Each scene shows the same named points in several views. A view is turned or mirrored, and shifted as a whole, has a little noise and may leave points out.

Scene 1
View 1
Lupi: [  5  -9  13   4   1   3  -4  18 -17   6  -7  -3   9  -4  -3  -4  13  -7
 -14   2   5  -3   7   1   0  -9   2   3  -5]
lafa: [ 12  -4  20   2  -5   0   0  22 -22   0  -1 -11  15 -10  -2 -11  11  -1
 -18  -6  -2 -10  15  -1   4  -9   2  -1 -14]
gub: [  3  -2  16   0  -2  -1  -3  16 -27   2   2  -8  14 -12  -2  -8  11  -5
  -8   7   1  -8  13   9   2 -11  -6  -3  -8]
Zaz: [  9  -3  13   3   5  13   0  20  -2  13 -18   6  -1  10  -3   1  19  -8
 -18  -6  10   7   3 -21  -5  -4  12  11   7]
koz: [  0   6  15  -6  -8  11 -11  27 -16  -5  -1  -9  -3  -5  13  -6  11  -7
  -9  16   0 -14  18   3  -6  -4 -16  -3 -11]
Bon: [ -6 -25  -6   9  12   9 -10  19   9  23 -22   9  -2   9  -1  14  17 -20
  -6  16  14   9  -7   5 -11  -2   0  12  13]
supe: [  4   0  23   2   1  -5  -1  11 -40   2   6  -8  21 -15 -10 -12  11  -1
  -6   3   2  -8  12  11   8 -14  -2  -5  -9]
loled: [ 10  13  25  -3  -6  12  -2  24 -19  -2  -4  -5  -1   0   7 -12  14  -1
 -17  -4   1  -6  16 -19  -2  -5   2   2  -5]
rutin: [  2  15  26  -2   2   4  -3  10 -45  -1   3  -2  12  -9  -7 -16  14   2
  -5   2   7  -5   9   0   7 -13  -3  -4   1]
bosa: [ -2  10  14  -4   0  16  -6  21 -18   4  -8   2  -3   3   5  -5  15  -5
  -8   8   8  -3   8  -6  -1  -5  -6   1   4]
Dipe: [ 18   1  30   0 -16  -4   1  23 -33 -11  10 -23  21 -19   1 -19   4   4
 -16 -10  -9 -18  27   0   6 -11   0  -9 -29]
sumid: [ -3   3   3  -5   2  24 -13  29  12  10 -21   8 -21  16  20   5  19 -15
 -10  17  10   2   6 -15 -17   3 -10  10   9]
View 2
loled: [  2   6 -30  16  16  10 -20  -7   1  -2 -15  -3  11 -21   4  25 -11 -24
  20  14 -13   3   1  -4  12   0 -26  -3   5]
Lupi: [  3   7 -18   9   0   4 -21   5   2  -1 -15  -4  17 -16   3  13 -18  -9
  18   6  -5   7  -1   7  15  -3 -13 -13   0]
bosa: [ 13   7 -14  21   6   2 -17  -5   4  -2  -7 -14   7 -11   0  17 -13 -17
  15   7  -9   0  -6   1  12  -2 -20  -9  -8]
gub: [ -2   5 -20  11   0   0 -24  13  -3  -2 -16  -4  17 -22   2  13 -24 -12
  28   1  -4   2  -5   6  17  -6 -24 -17  -9]
sumid: [ 30   5  -3  26   1   6  -9 -20  10   6   4 -26   8   9   0  35 -17 -10
  -2   9 -14   3  10  -5  -3   9  -9  -8   1]
supe: [ -6   7 -22   8   3  -1 -26  18  -3  -6 -21   5  18 -30   4   4 -19 -14
  34   1  -1   3 -13  11  23 -14 -28 -17 -12]
Zaz: [ 15   8 -18  16   4   9 -13 -10  14  -3 -13  -9   8 -13   6  14  -4 -10
   0  15  -6   9   7   5  14   5  -2   0  13]
lafa: [ -6   7 -32   7   6   7 -26   7  -5  -3 -19   5  20 -24   4  15 -21 -17
  25   9  -7   4   1   3  17  -3 -21 -13   3]
Bon: [ 26   7   5  15 -22   0  -9  -2  13   3   0 -21  15   5   2  11 -18   7
  -6   0  -1   8   8  11  11   3  11 -16   4]
Dipe: [-21   4 -44   1  14   8 -32  15 -17  -3 -28  13  25 -34   6  20 -29 -23
  42   9 -11  -1   0   0  17  -8 -39 -15   1]
rutin: [ -1   7 -22  17  10  -3 -25  14   2 -12 -20   4   5 -36   4  -2  -7 -20
  34   5  -1   3 -24  11  29 -17 -33 -10 -17]
View 3
supe: [ 21   7  -2   3 -33 -27 -10  12  -7  -3   9  27   2  24 -12 -10 -21   2
 -13  -2  17  -3   3  -2  -5   4   8  -4   3]
koz: [ 18   6   6  10 -21 -20   7   1 -13   6  -7  21  -3   2  -9  17  -7   0
 -22 -18   4  -6 -13 -14   2   7   5  -9 -10]
Zaz: [ -1  -8  14  -5 -24  -6 -15   3  13  24  -5   9  -5  16  -5  18 -11 -24
   0  -6  -5  -3 -21  -7 -12  -3  23   0   4]
rutin: [ 23   1  -2  -6 -27 -27  -8  10   2  -3   6  28   3  16 -10  -6 -12   2
 -13  -8  19  -4  -4  -7 -17  -6   3  -3   8]
Dipe: [ 29   3 -14  -1 -41 -45   0   6 -11   6   8  42  -6   3 -10 -16 -19   4
  -2  -8  20  -6   1 -10  17  22  21  -2  -9]
Lupi: [  9   3   8   6 -28 -14  -9   6  -2  11   1  17  -2  20 -11   6 -16  -8
  -6  -5   2  -2  -8  -6   0   6  15  -4  -2]
lafa: [ 19   7   1   9 -33 -27  -2   5 -12  12   1  26  -5   9  -9   2 -17  -2
  -6  -7   8  -4  -4  -8  14  18  19  -5  -8]
loled: [ 14  -7   0 -10 -27 -26  -2  -2   5  16  -2  25  -6  -1  -6   7  -6  -8
  -3 -13   8  -5 -19 -14  -3   6  19  -1  -1]
gub: [ 17   8   3   7 -29 -23  -5   8  -9   4   2  24  -1  18 -12   0 -19  -1
 -13  -5   9  -1  -3  -5   0   7   9  -6  -3]
bosa: [ 10   1   9  -2 -20 -13  -4   2   1   7  -5  16  -2  11  -8  15  -7  -7
 -16 -13   5  -5 -16  -9 -13  -6   8  -4   2]
View 4
Bon: [ 12   0  -7  -4  10   2   1  15  -7  -9  29   7  -5  12   5 -14   0  15
   5   4 -29  12   5 -20  15  17   9   7  -1]
koz: [ -2 -25   2  -2  13  -6 -24  10 -10 -12 -11  13   9  -5  19   8   4   3
   3  25 -13 -21  24  -5  10   9 -15  -4   5]
Dipe: [-12 -33  12   0  -9  -7 -32  -6 -10 -16 -28   0   1 -20  27   7   5   6
  18  36  -9 -28  60   0  17 -19  -6 -18  -3]
gub: [  3 -20  11  -3   2  -1 -17   6  -9 -12  -4   3  -6  -8  22   5   4  11
   7  27  -9 -14  35  -4  15  -9  -9  -9   6]
Lupi: [ -1 -13   9  -3   2  -2 -16   6 -11 -10  -1   3  -4  -3  16  -4   4  11
  12  18 -17  -5  31  -9  17  -6   1  -6   0]
bosa: [  1  -9  13   1  18   0 -17  15 -18  -7  -7   9   2   9  13   2  -1   0
   8  15 -12  -5  21  -5  15  -2  -9  -4   5]
rutin: [  1 -12  25   0  11   1 -15  13 -18  -7 -14   4 -10  -1  24  11   2   2
  10  25   3 -12  39   3  18 -22 -13 -12  12]
supe: [  1 -20  17  -2  -1   3 -14   7  -9 -10  -6  -1 -14 -11  27  10   6  11
  11  30  -1 -14  43  -2  16 -23  -8 -12   9]
sumid: [ -1  -5  -3   0  24  -7 -17  17 -17  -8   0  16  17  19  -1 -10  -2  -3
   5   3 -31   0   1 -14  15  28  -2   7  -5]
Zaz: [ -3   2  10   3   9  -1 -15   9 -21  -8  -4   5   4  16   3 -16  -2  -1
  18   6 -24   7  23 -14  23  -2   9  -3  -8]
lafa: [ -8 -20   9   0  -3  -1 -24   0 -12 -13 -13   1   0 -10  18  -1   4   6
  15  26 -16 -13  45  -7  19 -12   0 -11  -3]
View 5
gub: [ -2  -8  10   5  -5  16  12   6 -21  -1   6   5   0 -14  11 -10  -3  -5
  -8   9  -7   7  -3  16  14   2 -15 -20   2]
sumid: [  9   5  15  -3  -3 -11  15 -15  13   4 -21  -1  10  -5  23   4   3 -28
  -4 -15  15   8   4  -9  38  -4   2   4  11]
Zaz: [ -5  -4  11   8 -15 -11   0   1  -1   1 -14  -6  -1 -12  17  13   5   3
  -4  -4  14   3   9   7  37  -8  -3   0   8]
lafa: [  0 -15  19   3   3  11   1  11 -24  -4   3   4  -5 -19  12  -3  -4  -1
  -5  10   0  -3   2  23  26   2 -17 -19   2]
koz: [  9  -2  19  -6  12  12  13  -1 -11  -4  -3   8   5 -14  17  -7  -7 -25
  -7   5   1   7  -5   5  19   7 -11 -20   4]
Dipe: [  4 -18  27   3  17  19  -4  17 -37 -12  11   9  -9 -30   6  -6 -12  -1
  -4  26  -3  -7   0  31  17  11 -25 -31  -4]
supe: [ -9 -12   8   7  -7  19  10  14 -29  -6  12   5  -2 -16  11  -6  -4   6
 -12  16 -13   7  -4  20   6   3 -17 -24   2]
Bon: [ -1   4  -1   9 -34  -1  25 -14   8  16 -13  -3   4   4  16 -11  12 -12
  -2 -18   5  12   5   7  39 -14  -3   8  15]
Lupi: [ -2  -8  12   7  -7   2   4   2 -10   1  -5  -1  -1 -13  13   1   2  -5
  -3   1   8   0   6  16  32  -3  -9  -8   6]
loled: [  0  -9  20  -2   9  -2  -6   9 -14  -9  -7   2  -1 -21  19  10  -6  -5
  -6   9  10   0   2   8  25   4  -8 -14   3]
rutin: [-11  -9   8   5  -4   9   4  16 -23 -10   7   4   2 -17  19   4  -7   9
 -17  16 -11  13  -7   5   2   5 -10 -23   3]
bosa: [ -4  -2  10   1  -1   1   8   3  -6  -5  -6   3   6 -12  20   3  -3  -8
 -11   1   1  11  -3  -1  17   2  -5 -12   7]

Which points are out of place in each view (at most two, in the order of its rows)? Write none if all are in place.
view 1 => none
view 2 => rutin
view 3 => lafa
view 4 => none
view 5 => Lupi
